The views of a scene show one set of named points, each view turned or mirrored, and shifted as a whole, with a little noise and some points left out.

Scene 1
View 1
K_981: [ 16   2  -3  24   4  13  14 -14  31 -21 -11  23   9  -1 -26   4 -14  12
   1 -17  -4 -15  17  30   3 -10  25  13   9  24  -4  -4  -3 -19  17]
K_457: [  2   2  -1   6  22  25  27 -28  21  -9   0  15  22  23 -12  14  12  -2
 -18 -21   7   1   9  25  35   5  29  17   6   7 -33  -8   2 -14  30]
K_285: [-10  -4  -2  19  42  10  47 -19  43   7   9  11  15   8 -13  17   7  -8
 -12 -23  -1  -8   7  14  27  22  33  26 -11  18 -46 -16 -15 -21  31]
K_799: [  0  -1  -3  14  31  17  34 -22  32  -1   4  14  16  14 -13  16   8  -3
 -14 -24   2  -4   8  22  29  11  31  23  -3  15 -39 -11  -5 -19  32]
K_389: [-12  -5  -3  14  47  15  48 -22  39  11  12   9  17  16 -10  21  16 -11
 -18 -27   2  -2   5  15  37  24  34  26 -11  14 -54 -17 -11 -21  38]
K_794: [ 18   6  -1   9   9  32  10 -28  13 -16  -3  21  19  25 -14  12   8   7
 -19 -23   8   2  10  34  35 -10  25  17  15   8 -27   0  13 -15  32]
K_979: [ 24   6  -4  22   7  27  10 -17  27 -17  -4  26  11   6 -19   9  -6  16
 -10 -27  -1  -8  12  37  18 -16  24  22  14  23 -20  -2   8 -22  30]
K_159: [ 11   2  -3  15  21  26  22 -24  24  -7   2  19  17  18 -14  15   7   2
 -17 -25   5   0   9  29  33  -1  29  23   6  12 -35  -6   7 -17  33]
K_311: [ -2  -4   6  -7  -2  19  16 -40   0 -28 -23  12  30  34 -17   7   6  -8
  -9   2  14  -1  18  22  23   5  24 -12  10  -7   5  -6  -2   3   3]
K_845: [-14  -8   4   4  10   2  32 -30  19 -19 -19  10  25  19 -20   5  -3 -12
  -1   2   4 -10  19  13   5  16  28  -8  -3   4   3 -14 -21  -3  -1]
K_443: [  0   0   0   3  16  23  24 -31  16 -13  -6  14  23  26 -12  13  10  -5
 -15 -15   9  -1  11  23  32   6  28   9   4   5 -25  -7   1 -10  23]
K_901: [-13  -6   4  -1  13  10  30 -35  14 -16 -16   9  26  27 -18   9   4 -12
  -7   0   8  -5  17  14  19  17  28  -6   1  -1  -3 -11 -12  -2   5]
K_220: [-12 -11   7   4 -14  -9  23 -30  13 -37 -37  10  24  13 -32  -5 -22  -8
  18  17   3 -21  31  10 -21   9  24 -29   4   4  44 -13 -30   7 -25]
K_877: [ -2  -3  -6  27  40  10  43 -12  47   7  10  16   9   1 -17  16   2  -1
 -10 -29  -5 -10   8  19  22  15  33  32  -9  26 -44 -16 -13 -25  35]
K_429: [-16 -10  11 -11 -22  -3  17 -41  -3 -45 -46   8  32  27 -29  -7 -16 -13
  13  25  11 -15  32  11 -15  10  21 -41   7  -9  51 -12 -25  15 -31]
K_810: [  3  -2   2  10   8  15  20 -26  19 -19 -12  15  18  16 -20   8  -1   1
  -7 -12   5  -7  15  25  15   1  26   4   7  10  -7  -8  -4 -10  15]
K_862: [ -2  -5   1  14   7   5  25 -22  26 -19 -17  15  17  10 -25   4 -12  -1
   3  -5   0 -15  18  18   1   7  27   0   2  13   4 -11 -15 -10   5]
K_726: [  0  -1  -4  24  38  15  39 -15  44   5  10  16  10   6 -15  16   6   0
 -15 -30  -3  -8   7  23  27  12  32  32  -7  24 -47 -13  -6 -25  37]
K_723: [ -2  -3   2  -1  11  20  24 -36  11 -17 -11  13  26  29 -14  12   8  -8
 -15  -7  12   0  13  22  29   7  27   0   7  -1 -15  -8  -2  -4  14]
K_819: [ 14   6   1  -2   3  36   7 -36   3 -22  -8  18  26  36 -11  13  15   2
 -22 -17  15   8  10  35  42 -10  24  10  18  -1 -24   1  17  -8  28]
View 2
K_819: [ 25  28  14  -6  -4   3 -15  23  -6 -38  30   3  33  -1  14  17 -13  -9
  27 -34   5  -9   4  11  10   5 -16  22  26   1   1  13   1 -20  -1]
K_981: [ 10   9  25  -5   1  -8 -23   3  -6 -15 -27  -3  14   3  26   5  -8 -10
   4 -12  -7  23  13   1 -17   7 -15  28  32  15  -5 -10  -5   3  17]
K_726: [ 24   0  15 -14 -47  12 -34  27 -11 -20 -13 -35  -1  18  21   0  11  -2
  18  -7  -8  25 -10  -9   6  12 -22  32  16  13   7  20 -23  -4  10]
K_389: [ 29   3  12 -17 -60  19 -34  33 -11 -23   1 -43   0  20  15  -1  15   0
  26  -7  -3  22 -14 -13  12  13 -22  33   9   5  10  30 -26  -9   3]
K_810: [ 17  17  23  -8 -10  -1 -19   6  -3 -15  -4  -8  23  -4  13   2  -8  -8
  16 -10   5  16   9  -5 -13   8 -11  27  23  -2  -5   4  -7  -5   4]
K_311: [ 22  31  26  -9   0   0  -9   0   5 -15  21   2  44 -19  -4   4 -18  -9
  27  -9  18   7  12  -7 -19   6  -6  26  18 -22 -11   8  -5 -12  -8]
K_723: [ 24  24  20 -11 -16   6 -18  12  -1 -21  17  -9  31  -7   3   4  -9  -7
  27 -12  12   8   3  -7  -6   8 -11  26  17 -11  -5  14  -9 -12  -5]
K_443: [ 25  20  18 -11 -23   6 -21  18  -4 -25  14 -14  24   1  10   8  -6  -7
  26 -17   5   8  -1  -5   1   8 -16  27  18  -4   1  16  -9 -13  -1]
K_220: [ 10  26  43  -8  22 -15  -5 -32  14  15 -21  10  43 -37  -7 -10 -24 -12
   9  19  25  33  29 -23 -59   9   6  31  18 -30 -25 -17  -6   9  -2]
K_862: [ 15  12  27  -9  -8  -3 -18  -3   0  -5 -17  -9  21  -8  10  -4  -9  -9
  12   1   5  26  12 -13 -25   9  -9  31  21  -5  -9  -2 -12   3   5]
K_285: [ 27   2  16 -15 -55  16 -35  26 -10 -18  -9 -40   0  17  16  -5  13  -2
  22  -2  -5  27 -11 -14   5  12 -22  33  10   7   7  24 -25  -4   5]
K_159: [ 22  13  14 -10 -25   7 -26  25 -10 -30   4 -16  13  12  21   9   0  -7
  21 -23  -5   9  -2   2  10   9 -21  27  25  11   4  15  -9 -12   7]
K_877: [ 22  -2  16 -15 -49  11 -36  25 -13 -19 -21 -38  -6  21  25   0  14  -4
  15  -5 -12  29 -10 -10   6  13 -23  34  16  17   7  18 -23   0  12]
K_901: [ 24  22  26 -13 -18   4 -17   3   3  -9   8 -13  33 -14  -2  -3  -8  -7
  26   0  16  17   6 -16 -19   9  -6  30  12 -19  -7  12 -13  -7  -8]
K_799: [ 24   8  15 -13 -39  10 -30  26  -9 -24  -1 -27   8  13  18   3   6  -5
  20 -12  -4  16  -7  -6   7  10 -20  29  18   9   4  18 -18  -8   6]
K_845: [ 21  19  30 -11 -15   0 -18  -4   5  -3  -5 -12  29 -15  -2  -7  -8  -8
  21   9  16  26   9 -20 -28   9  -6  32  13 -18 -11   7 -15  -1  -4]
K_979: [ 14  11  17  -4  -3  -4 -25  16 -13 -30 -13  -2  11   9  32  13  -6 -10
   9 -28 -12  10   8  11   1   5 -19  25  34  22   0  -4  -4  -5  16]
View 3
K_794: [ -7  -3  17 -17 -30   9 -38  28   0   8  24  21 -11 -18   9  17   8 -38
 -12  18   6   2   1  18 -22  -6  26   0   0  -7 -30  -4   7 -36  25]
K_877: [  6 -17  14 -34 -51  24 -11   6  -2  17  12   0 -22 -28  21  28   5 -47
  15  28  20   5  35  20 -39  30 -18 -10  10 -20 -48  19   7 -20   9]
K_981: [ -2  -6   3 -18 -33  -2 -22  28   2  20  12  -5   7  -6  15  52   9 -33
  -5   9  10  -4  23  18 -22  21  19 -11   1 -18 -22   4   4 -47  36]
K_810: [  2  -4  14  -7 -31  -5 -25  20   4   4  15   4  -6 -14  16  28  10 -21
  -5   6   4  10  13  18 -22  10  13 -11   6 -13 -21   3   3 -30  28]
K_285: [  9 -16  18 -25 -52  20  -9   1   1   7  11   3 -27 -30  24  16   5 -37
  16  26  17  13  32  19 -39  26 -22 -12  15 -19 -45  19   5 -10   8]
K_429: [  7  13  15  41 -14 -57 -18  12  15 -21   8 -15  14   5  26  37  19  39
 -16 -33 -15  32  10   9   2   7  25 -28   8 -13  24  -5 -10 -28  52]
K_723: [  1  -1  22  -2 -31  -3 -28  13   4  -8  19  13 -19 -20  16   7   9 -15
  -8   9  -1  19   7  14 -22  -3  11  -9   8  -9 -21  -2   2 -19  23]
K_845: [  8  -2  18   7 -32 -19 -13   7   8  -8  10  -6  -7 -13  24  27  11   2
  -1  -5   0  24  21  14 -19  15   1 -21  12 -17 -10   7  -2 -19  29]
K_457: [ -1  -8  21 -20 -40  15 -27  14  -1   3  20  18 -24 -26  14   8   7 -36
   0  21   9  10  11  18 -30   1   6  -3   7 -11 -36   4   7 -20  15]
K_901: [  6  -1  20   5 -33 -13 -18   7   6 -10  14   4 -16 -16  20  16  11  -2
  -3   0   0  23  15  14 -19   7   4 -16  12 -12 -13   2   0 -16  25]
K_862: [  7  -3  10   1 -33 -17 -13  12   7   2   7 -11   1  -7  23  41  12  -6
   0  -3   4  15  25  15 -20  22   6 -19   9 -19 -10   8  -1 -30  34]
K_159: [ -2  -8  18 -24 -39  18 -28  17  -1  11  20  17 -21 -24  13  16   6 -42
  -1  24  12   3  12  18 -31   6   8  -2   5 -11 -39   4   8 -27  17]
K_979: [ -7  -8   7 -27 -34  13 -31  32  -1  23  18   8  -1 -14   9  38   7 -48
  -7  20  13  -8  14  19 -26  11  21  -2   0 -13 -33   3   8 -47  30]
K_726: [  6 -15  15 -30 -51  21 -11   5  -1  14  12   3 -22 -27  21  22   5 -43
  13  25  19   8  31  19 -38  26 -16  -8  11 -19 -47  17   7 -18  10]
K_443: [  1  -4  21 -11 -37   7 -27  14   1  -3  21  17 -21 -22  13   7   6 -24
  -4  14   5  12   8  15 -26   0   9  -5   8  -9 -30   2   4 -20  19]
K_311: [  1   4  22  11 -24 -18 -31  17   7 -13  20  11 -11 -13  15   9  12   0
 -14  -3  -5  21   1  13 -13  -7  22 -10   8  -7  -7  -6  -1 -22  32]
View 4
K_429: [-46  29   1   5 -23  42  -5 -26   5 -13   1 -18   9 -23  25 -12 -11  19
  20 -56  -9  35 -29 -12   8  52  -4 -38   0  33   9  -2  -3  -8  -2]
K_443: [-37  17 -19  -8  12  -9  -6   5  21  14  -5   1  -3 -11   9 -18  12  -1
 -14   4  14   9  -4   7  13 -15   7  -5  -7   8  12  -3  32 -12 -25]
K_726: [-26 -11 -23 -18  36 -23 -13  18  14  30   0   8  -5   1  -5 -28  13  -6
 -13  26  10   3   6  15  33 -27   8   1   4  -4  27   0  49 -13 -24]
K_845: [-35  13 -11  -6   6  15  -8  -6  10   8   2  -3   1 -10  13 -21   0   8
   2 -16  -1  19 -11  -1  24  11   3 -22   4  16  21  -2  27 -12 -14]
K_901: [-38  24 -18  -6   4  12  -6  -5  16   9  -2   0   0 -13  17 -21   5   9
  -8 -12   4  17  -9   0  20  -1   3 -19  -2  17  19  -4  29 -13 -25]
K_389: [-27   2 -31 -17  37 -16 -10  15  19  31  -1  12  -8   1   3 -30  17  -1
 -25  27  12   0   8  14  40 -42  11  -1   5   1  36  -3  59 -16 -37]
K_979: [-34  -8  -5 -12  15 -40  -7  19  17  12  -7  -3  -3  -8 -10 -14  14 -16
  -2  18  25   6  -1  13  -2 -10   5  12 -12  -6  -8   1  11  -8  -6]
K_794: [-41  17 -12  -6   5 -30  -2  10  27   8 -10  -2  -5 -16   5 -11  16 -13
 -14   8  28   7  -3  11  -5 -17   6   8 -20   4 -11  -3  13  -9 -19]
K_799: [-30   2 -22 -13  27 -21  -9  15  19  23  -1   6  -5  -4   1 -24  14  -5
 -18  21  15   4   4  13  24 -28   8   2  -2   0  19  -2  42 -14 -26]
K_819: [-44  33 -18  -3  -2 -25   2   4  33   7 -13   0  -4 -21  14 -10  20  -9
 -23   7  31   5  -3  10 -10 -26   6   8 -24   8 -11  -7  16 -10 -30]
K_810: [-36   8 -12  -8   9 -10  -7   5  16   9  -2  -3  -1 -11   5 -16   7  -3
  -2  -2  11  12  -8   6  10   0   4  -6  -5   7   6   0  19 -10 -12]
K_159: [-34   7 -19 -10  18 -28  -5  14  23  19  -7   4  -4  -9   2 -17  17  -8
 -16  18  22   3   2  13  10 -27   8   8 -11   2   5  -2  30 -11 -24]
K_457: [-36  16 -22 -10  17 -20  -5  10  24  18  -6   5  -5 -11   6 -20  16  -5
 -20  14  20   5   0  12  13 -28   8   2  -9   6  10  -3  33 -12 -30]
K_877: [-25 -15 -21 -17  35 -24 -12  19  11  30   1   8  -5   3  -7 -27  13  -6
 -10  26  10   2   4  13  33 -25   7   1   4  -4  25   2  44 -14 -22]
K_285: [-26  -6 -27 -18  37 -15 -13  16  13  31   1  10  -5   1  -2 -30  13  -1
 -17  24   7   4   5  12  39 -31  10  -3   7  -1  35   0  54 -15 -29]
K_723: [-39  27 -20  -5   3  -3  -4   0  24   9  -5   0  -1 -15  16 -17  11   2
 -14  -3  14  12  -6   4  10 -13   6  -8 -10  15   8  -5  28 -13 -26]
K_311: [-45  36 -14   1  -8   7   0  -8  24  -1  -7  -6   1 -20  22 -13   6   5
  -8 -20  13  18 -14   0   2   2   3 -15 -13  21   2  -6  15 -11 -21]
K_862: [-34  -2  -6  -7  10  -3  -9   3   7  10   2  -6   1  -7   2 -18   1   2
   8  -9   3  17  -9   2  18  13   1 -13   1   9  12   1  19 -10  -7]
K_220: [-39   8   4   0 -10  32 -10 -16  -2  -5   5 -15   7 -14  13 -16 -12  13
  26 -43 -13  33 -25 -10  17  51  -4 -35   8  24  14   1   3  -7   6]

Which points are out of place in each view (at most two, in the order of its rows)? Write - if all are in place.
view 1 => K_794, K_726
view 2 => K_220
view 3 => K_862
view 4 => K_443, K_877

Scene 2
View 1
K_5: [ 29   4 -17  -6  -6 -32   9  12  27   3 -14 -12  -7  18  10 -13 -14  22
  -7  14   7   3 -18  -1  -8  15  -2  20  34  18   1  -7  -7 -16 -10]
K_717: [ 19  10   1 -27 -18  15  22   0   9  31 -22   8  -5  14  22 -23 -23   3
  -1  -6   2  -4  -7 -13  16  18  25  27  49 -33   1 -13  -2  -5   1]
K_382: [  5   0  24  -9  -2  18  26   7   3   5 -23  27 -11   9 -13  12   5 -12
  16  -2  -5  -9   7  -5  17 -17  27  48  25 -22  -6   1 -20 -19  -8]
K_48: [ 15   0  12   0   4  -9  14  14  13 -15 -17   9  -9  12 -19  18   6   2
   9   5  -3  -7   1  -3   2 -19  12  41  21   4  -3   3 -20 -23 -16]
K_760: [ 27  11   3 -13  -6  -3  10  12  11 -10 -12  -7  -4  17   1  -1 -12  12
   2  -4   2  -8  -6 -12   0  -2  16  29  38  -6   4  -9  -8 -14 -15]
K_426: [ 23   2   4   2   4 -20   9  15  17 -24 -12  -2  -8  15 -16  15   2  12
   5   8   0  -6  -6  -3  -5 -15   7  36  21  14  -1   1 -18 -23 -20]
K_700: [ 22   9   8 -15  -8   6  14   9   8   0 -15   2  -5  14   4  -3 -13   7
   3  -5   0  -8  -5 -12   6  -2  20  31  38 -16   3  -9  -9 -11 -11]
K_12: [ 13  -3  15   3   5  -8  16  15  11 -18 -18  14 -10  12 -23  22  11  -2
  13   6  -4  -7   2  -2   3 -25  13  45  16   4  -5   5 -23 -26 -18]
K_470: [ 13  -4  12   5   7 -15  15  15  14 -18 -16  12 -11  14 -25  24  12   1
  11  10  -3  -7   0   1  -1 -23   9  44  13  10  -6   6 -24 -27 -19]
K_464: [ 26  13  -6 -24 -17   0  15   4  14  20 -17  -6  -3  17  24 -24 -27  13
  -6  -3   6  -1 -13 -11   6  22  16  21  49 -17   5 -15   0  -5  -4]
K_672: [  4   4  42 -10  -2  39  27   9  -9 -11 -20  34  -9   7 -25  29  10 -20
  24 -17  -9 -20  18 -11  23 -38  40  57  23 -40  -3   2 -23 -22 -15]
K_173: [ 21   2   3  -2   0 -16  13  13  16 -13 -15   2  -9  15 -11   9  -1   9
   5   7   1  -5  -5  -3  -1  -9   9  36  24   7  -1   0 -16 -22 -15]
View 2
K_5: [ 12   3   2   6 -17  -2  14 -13 -16  -4  19  28 -11 -26   8 -15  11  -6
   2 -12   9   4   8  17   5   1 -17  20 -25  18  -1  31   3 -33   4]
K_470: [  1   3  10 -18 -14 -27  13  27 -14  18   6 -19 -10  -6   3  -6  30   5
   5  -5  22  -6  -5  16  14  13  15  -7 -15  26  -4   7   1  -7  25]
K_717: [ -2 -16 -12   4   3  -3  35 -21  -8  -6   7  22   6 -41  13   8   8  13
   1 -28 -33 -10  39   4  -4  15  10   4 -34   8 -11   7  13 -39 -10]
K_48: [  0   1   5 -18 -13 -24  17  23 -11  17   7 -15  -7 -10   6  -4  28   6
   4 -10  12  -7   2  11  12  14  15  -4 -19  22  -6   6   4 -12  19]
K_12: [ -4  -1   8 -24  -9 -30  17  32 -12  22   4 -25  -7  -7   5  -1  30  10
   6 -10  13 -10   0  11  13  16  24 -11 -15  24  -8   0   4  -6  24]
K_382: [ -8 -12   1 -19   5 -26  31  18 -10  15  -3 -21   1 -21   6  12  25  20
   6 -19 -11 -17  19   7   6  24  36 -21 -23  16 -13 -13   8 -13  14]
K_760: [ -3  -3  -4  -9 -15 -13  19  11  -8  13  15   4   2 -20  14  -5  18   1
  -1 -20  -7  -3  19   4   8   8   8  16 -26  15  -5  17  16 -30   1]
K_700: [ -5  -7  -5  -9  -9 -14  25   7  -8  12  11   3   3 -25  15   1  18   7
  -1 -22 -16 -10  26   3   7  12  15   8 -28  16  -8  10  16 -30  -1]
K_426: [  3   5   6 -14 -20 -21  11  21 -13  16  13  -6 -10  -9   9 -12  24  -1
   2  -7  19  -1   0  13  13   7   4   9 -17  24  -2  18   7 -17  17]
K_173: [  1   0   2 -12 -13 -18  16  14 -11  12  10  -4  -5 -15  10  -5  22   4
   2 -12   6  -4   9   9  11  10   9   4 -21  20  -6  12   8 -20  12]
K_464: [  0 -11 -10   7  -6   1  28 -20  -8  -6  14  27   2 -39  15   1   6   6
  -2 -27 -26  -6  35   4  -2   9   0  16 -34  10  -7  18  16 -43 -12]
View 3
K_470: [ 36  26  13 -12  -1   5  15  22  11  -1   1   8  19   0 -16  -5  21 -13
 -12 -38   7  25  -9  24  -5  -5   1   0  23   8 -39  -8  25   8  20]
K_12: [ 46  27  17  -9  -5   3  18  23   5   0   3   7  26   2 -11  -6  19  -9
 -14 -38   6  29  -4  23 -12  -5   7   3  29   5 -34  -5  18   6  17]
K_173: [ 26  20   2  -7 -11   2  16  17   6   3  -1  -3  10  -6  -9 -11  19  -6
 -14 -27  12  26  -7  15 -16  -7   4   9  11   3 -25 -10  25  23   3]
K_672: [ 78  33  32  -7 -21  -4  25  21 -20   3  11  -2  49   8   2   0  16   8
 -26 -40   3  46  16  21 -31  -3  35  15  46  -6 -13   4 -14  -3   4]
K_760: [ 24  18  -7  -1 -18  -1  18  13   3   6   1 -11   3  -8  -3 -17  17  -2
 -13 -21  17  29  -5   6 -25  -6   9  17   3   2 -17 -11  25  35 -14]
K_717: [ 14  -1   0   0 -33  -5  19   8 -23  11  -9 -21  10 -23  10  -6  19  21
 -25   2   1  36   3   5 -29  -7  21  25  -5 -10  15 -15   2  51 -23]
K_48: [ 35  24   9  -8  -7   3  17  20   6   1   1   2  18  -1 -10  -6  21  -7
 -14 -32   8  27  -6  19 -12  -6   4   4  20   5 -30  -7  23  13  11]
K_700: [ 28  15   2  -3 -22  -1  19  14  -8   7  -2  -9  14 -11   0  -9  18   5
 -18 -17   7  33  -1   9 -24  -6  15  16   9  -4  -8 -10  12  32 -10]
K_5: [-10   8 -15  -6 -12   5  11  11  13   4 -11  -7 -13 -21  -9 -13  22  -5
 -10  -9  12  17 -18   8  -8  -7  -9   9 -14   6 -20 -20  41  48  -5]
View 4
K_426: [-24  15 -11  10 -18 -13  27  -7  22 -18 -14 -18  -6 -14  -1   8   4   3
  10  27  -2 -11  -4 -28  -3  -2 -19  -6 -23   0  21  37  -3 -20   5]
K_5: [ -2   9  -2  13 -16  -6  10 -12  28 -10   8   0 -14  -5  -1  21   7   9
  -5  39 -13  17  -7 -37   2  11  -6  22 -11   4  11  15   1 -19  15]
K_48: [-27   6  -9   3 -13  -5  28 -10  16 -14 -16 -20  -5 -18  -9   3   4   3
  12  16   8 -11  -1 -22   0   2 -18 -16 -19   2  26  48  -4 -21   1]
K_470: [-31  14 -15   5 -18  -8  35 -15  21 -16 -21 -20  -4 -15  -8   2   1  -1
  12  12   5 -16  -1 -20   3   0 -19 -20 -26  -1  26  51  -3 -19  -1]
K_382: [-31 -16  -2 -11   0  10  27 -13  -2  -6 -15 -22  -5 -25 -26  -4  13   7
  13   3  27  -3   4 -14   9  13 -13 -25  -1   7  35  66  -3 -28  -2]
K_464: [ -1 -22  12   0   4   7  -5  -2   4  -1  16  -3 -15 -14 -10  17  23  21
  -4  42   8  32  -5 -33   4  21  -3  19  14  14  18  23  -1 -31  18]
K_672: [-45 -26  -3 -17   7  10  33   1 -18  -9 -28 -39   1 -35 -28 -15  18  10
  25   2  43 -18   6  -7   3   5 -23 -47   2  10  44  83  -9 -36  -8]
K_12: [-34   7 -13   0 -13  -6  35 -11  12 -16 -24 -25  -3 -20 -13  -2   4   2
  16  10  13 -19   0 -19   0  -1 -20 -27 -21   0  30  57  -4 -22  -4]
K_700: [-17 -16   4  -1  -1   2  11   1   1  -8  -1 -17  -9 -20 -11   7  19  16
   6  33  14   9  -3 -27  -2  10 -15  -2   3  11  26  39  -4 -31   9]
K_173: [-21   3  -6   5 -10  -6  22  -7  14 -12  -9 -16  -7 -16  -7   7   9   7
   7  26   6  -2  -3 -27   0   4 -16  -6 -13   5  23  39  -3 -24   6]
K_717: [ -5 -35  15  -9  10  16   0  -5  -6   2  14  -6 -13 -21 -20  11  27  21
  -2  31  19  31   1 -27   8  27  -4   9  22  17  25  36  -3 -33  14]
K_760: [-16  -7   0   4  -5  -4  11   4   8 -12  -3 -16  -8 -18  -5  10  17  14
   6  39   8   5  -5 -31  -6   5 -16   2  -4  10  22  33  -6 -29  11]
View 5
K_672: [-18   7  23   6 -22  -4  13 -10  10 -50 -18   7  42 -20 -14  -4   9  52
  31 -23  16  23  21 -24   2  15 -48 -25  72 -13 -12 -14 -22  22 -24]
K_470: [-22 -18   8  17 -26 -17  12  -6  19 -47  -4  -2  41 -14 -15 -12  -2   9
   3 -16   1   6  33 -18 -22  -6 -36 -33  26 -19  19 -25   2 -20  -1]
K_464: [  0  -1  -8  17 -11  -8 -23  17  -1 -26  -3  13   5  -4  10 -18  -2  11
  -1 -13  -7  19  29 -12   9 -10   3  13  -2  51   1  -4  -1 -13 -18]
K_382: [-21   3  19  10 -25  -6   4  -4  15 -41 -10   3  33 -12 -12  -4   1  29
  20 -14  11  15  23 -18   3   9 -33 -12  47   2   2 -12 -12   3 -17]
K_700: [ -5  -5  -2  16 -17  -9  -8   6   3 -37  -7  11  21 -11   3 -16   1  22
   5 -20  -4  19  28 -17  -1  -7 -15  -8  18  23  -1 -11  -5  -7 -16]
K_5: [ -8 -21 -10  22 -18 -17 -14  12   9 -30   4   4  17  -3   5 -21  -9 -11
 -15 -10 -12   6  37 -11 -14 -20  -3  -6 -18  28  22 -15  13 -36  -2]
K_717: [ -4   8   1  13 -13  -2 -21  14   3 -25  -6  13   7  -4   6 -11  -1  22
  10  -8   0  20  22 -12  20  -1  -2  19  15  50  -7   1  -7  -1 -24]
K_426: [-15 -22  -3  20 -21 -18   5  -1  12 -46  -2   2  35 -15  -5 -21  -4   5
  -5 -20  -7   8  37 -18 -25 -13 -24 -31  11  -6  17 -24   5 -26  -2]
K_760: [ -5 -10  -6  18 -14 -12  -9   7   2 -38  -3  10  21 -10   5 -20  -1  15
  -2 -19  -8  17  31 -17  -7 -10 -12 -10   8  23   5 -13  -2 -14 -13]

Which points are out of place in each view (at most two, in the order of its rows)? Write - if all are in place.
view 1 => K_12, K_173
view 2 => K_717
view 3 => K_700
view 4 => -
view 5 => K_760
